Each row is a point on a landscape with many peaks, with its height.
A climber steps from a point to the highest of its 6 nearest points, and stops where none of them is higher. Distance is the straight distance between rows; heights are no part of it.
j_848 h=63.1: [ 23   4  48  -4  20  38 -25  25 -26   1]
j_546 h=15.9: [ -7 -70 -37  38   3 -15  -9 -14  16  46]
j_506 h=20.6: [-10 -37 -45  28 -17 -29  -8 -25  11  55]
j_177 h=79.5: [-31   0  -5 -56 -10  15  67   0  18 -29]
j_235 h=76.9: [-24  -5  15 -29  16  25  61  21  11 -16]
j_971 h=73.9: [ -6  -2  -3 -49  27  19  43  -6  29 -57]
j_320 h=32.5: [  3   6 -14  31 -39 -18 -37  -1 -17  40]
j_102 h=68.7: [ 13  55  -7   2  14 -38 -16 -28   4 -31]
j_409 h=64.5: [ 16  37  18  44 -17  -1 -34  27 -21  20]
j_39 h=68.6: [ 12  25  10 -11  22  -7 -15 -21   4 -41]
j_973 h=67.0: [ 23  38 -16 -13   3 -39 -34 -39   0 -25]
j_893 h=81.9: [ 15  17  -8 -39  33  -4  -8 -35  17 -74]
j_853 h=76.2: [  3  44  15  16  24 -21  12   3  14 -32]
j_605 h=76.1: [ -8  22  21   3  24   9  34  18  10 -25]
j_916 h=35.2: [ -5 -37 -26  43 -37 -13 -19   1  -1  53]
j_525 h=44.9: [ 15  -7   5   6 -29  12 -48  -4 -16   8]
j_722 h=79.8: [-32  23   9   2   9  -1  69  25  19 -11]
j_44 h=63.7: [ 14   0  18  36 -31  21 -43  28 -24  33]
j_530 h=17.2: [  1 -73 -46  18  15 -18  -4 -29  21  29]
j_775 h=10.7: [-16 -13 -61  11  -9 -48  -9 -30   7  67]
j_23 h=58.4: [ 18  38  10  25  -3 -22 -31  -8  -9  -5]
j_815 h=67.4: [-11 -28  27 -49  32  33  63  16  -4 -11]
j_174 h=78.6: [-33  19   5 -68 -51  16  57  14 -29  14]
j_802 h=75.9: [  4  17   2 -23  27  -9  18 -22  21 -64]
j_266 h=70.4: [  1   7  40  -1  34  28  11  25  -4 -16]
j_184 h=72.0: [  1  41  36  49  25  -1   9  42 -16   7]
j_903 h=78.7: [-33  -5   1 -76 -33  22  61   4 -15   2]
j_954 h=60.6: [ 16  15  23 -16  31  20   5   1   6 -42]
j_182 h=58.7: [  8  -5  27 -33  45  30  17   5   4 -40]
j_238 h=69.6: [ 12  18  38  22   4  18 -29  25 -18   5]
j_287 h=66.7: [ 15  26  25  10  15   4 -16   6  -3 -26]
j_214 h=72.4: [ 11  42 -12 -12  23 -35 -13 -37  15 -55]
j_762 h=76.6: [  3  25  35  13  23  13   7  19  -5 -11]
j_958 h=32.3: [  0 -38 -33   9 -31 -14 -34 -24   4  28]
j_835 h=64.7: [ 11  22  22  50 -24  10 -39  39 -32  34]
j_295 h=79.0: [-17  25  -1 -15  22 -16  43  -9  27 -47]
j_170 h=79.9: [-41  21 -15 -42 -40   0  62  10  11 -15]
j_447 h=42.5: [  4 -33 -22  30 -38  -6 -35  -5  -5  37]
j_77 h=20.8: [ -4 -57 -40  20  -5 -27  -8 -28  15  43]
j_658 h=46.7: [ 11 -44  -5   5 -41  19 -44  -3  -6  22]
j_283 h=14.9: [  0 -78 -21  41 -11   6 -18   2  14  43]
j_33 h=42.0: [ 17   0  -8  -2 -24  -7 -47 -20  -9  -8]
j_774 h=74.0: [-15  -7  28 -25  27  34  54  22   1 -14]
j_763 h=78.8: [  5  -1  15 -42  44  24  19  -2  19 -60]
j_522 h=78.2: [-15  24  27  25  29  13  43  37   5  -4]
j_388 h=79.2: [-21 -37   9 -80  -7  36  66   7 -26   5]
j_911 h=65.0: [ 22  -1  27  21 -20  32 -42  26 -28  24]
j_897 h=50.1: [ 18  25  -1  10 -10 -12 -44 -14 -12  -7]
j_925 h=80.6: [-31  19  -9 -18  -5   1  65  10  25 -27]
j_51 h=71.3: [-20 -33   1 -73  11  38  57  -1   4 -28]
j_682 h=5.1: [-15 -21 -56  33  28 -55  12 -16  15  82]
j_427 h=60.8: [  5 -45   6  25 -43  31 -41  19  -8  41]
j_967 h=56.2: [ 10  24 -32  -4 -23 -44 -42 -35  -5  11]
j_18 h=30.5: [ -1   2 -20  55 -44 -25 -29  15 -19  56]
j_714 h=77.4: [-16   3  32  -9  27  23  56  36   0  -3]
j_68 h=36.5: [  5  30 -17  29 -32 -37 -41 -12 -18  32]
j_200 h=66.8: [ 18   3  43  17   4  40 -30  38 -34  18]
j_720 h=43.2: [ 26   1  15 -15   1  17 -46  -8 -15 -28]
j_641 h=68.2: [ 28  10   3 -34  15   2 -27 -24   6 -55]
j_873 h=79.1: [-29  15  19   6  12  13  67  37   6  -4]
j_439 h=17.3: [ -6 -70 -43  24  -4 -16  -6 -22  26  35]
j_259 h=12.5: [ -6 -48 -40  34  39 -33   0 -23  22  55]
j_282 h=46.9: [  7   1 -42  -3 -36 -34 -39 -37   0  23]
j_689 h=48.9: [ 25   2  34  -9   8  38 -36  11 -14 -17]
j_998 h=72.3: [  8  50  13  24  20 -28  -1   5   2 -24]
j_801 h=29.2: [  4   0 -24  29 -35 -27 -32 -14  -9  39]
j_72 h=37.9: [ 24  -8 -18 -18 -25  -3 -51 -31  -3 -24]
j_699 h=78.9: [-20   3  10 -21  19   8  52   9  19 -33]

Where does a climber stop that starts at each point below?
j_102 -> j_925
j_259 -> j_893
j_282 -> j_893
j_682 -> j_893
j_283 -> j_925
j_439 -> j_893
j_184 -> j_925
j_388 -> j_925
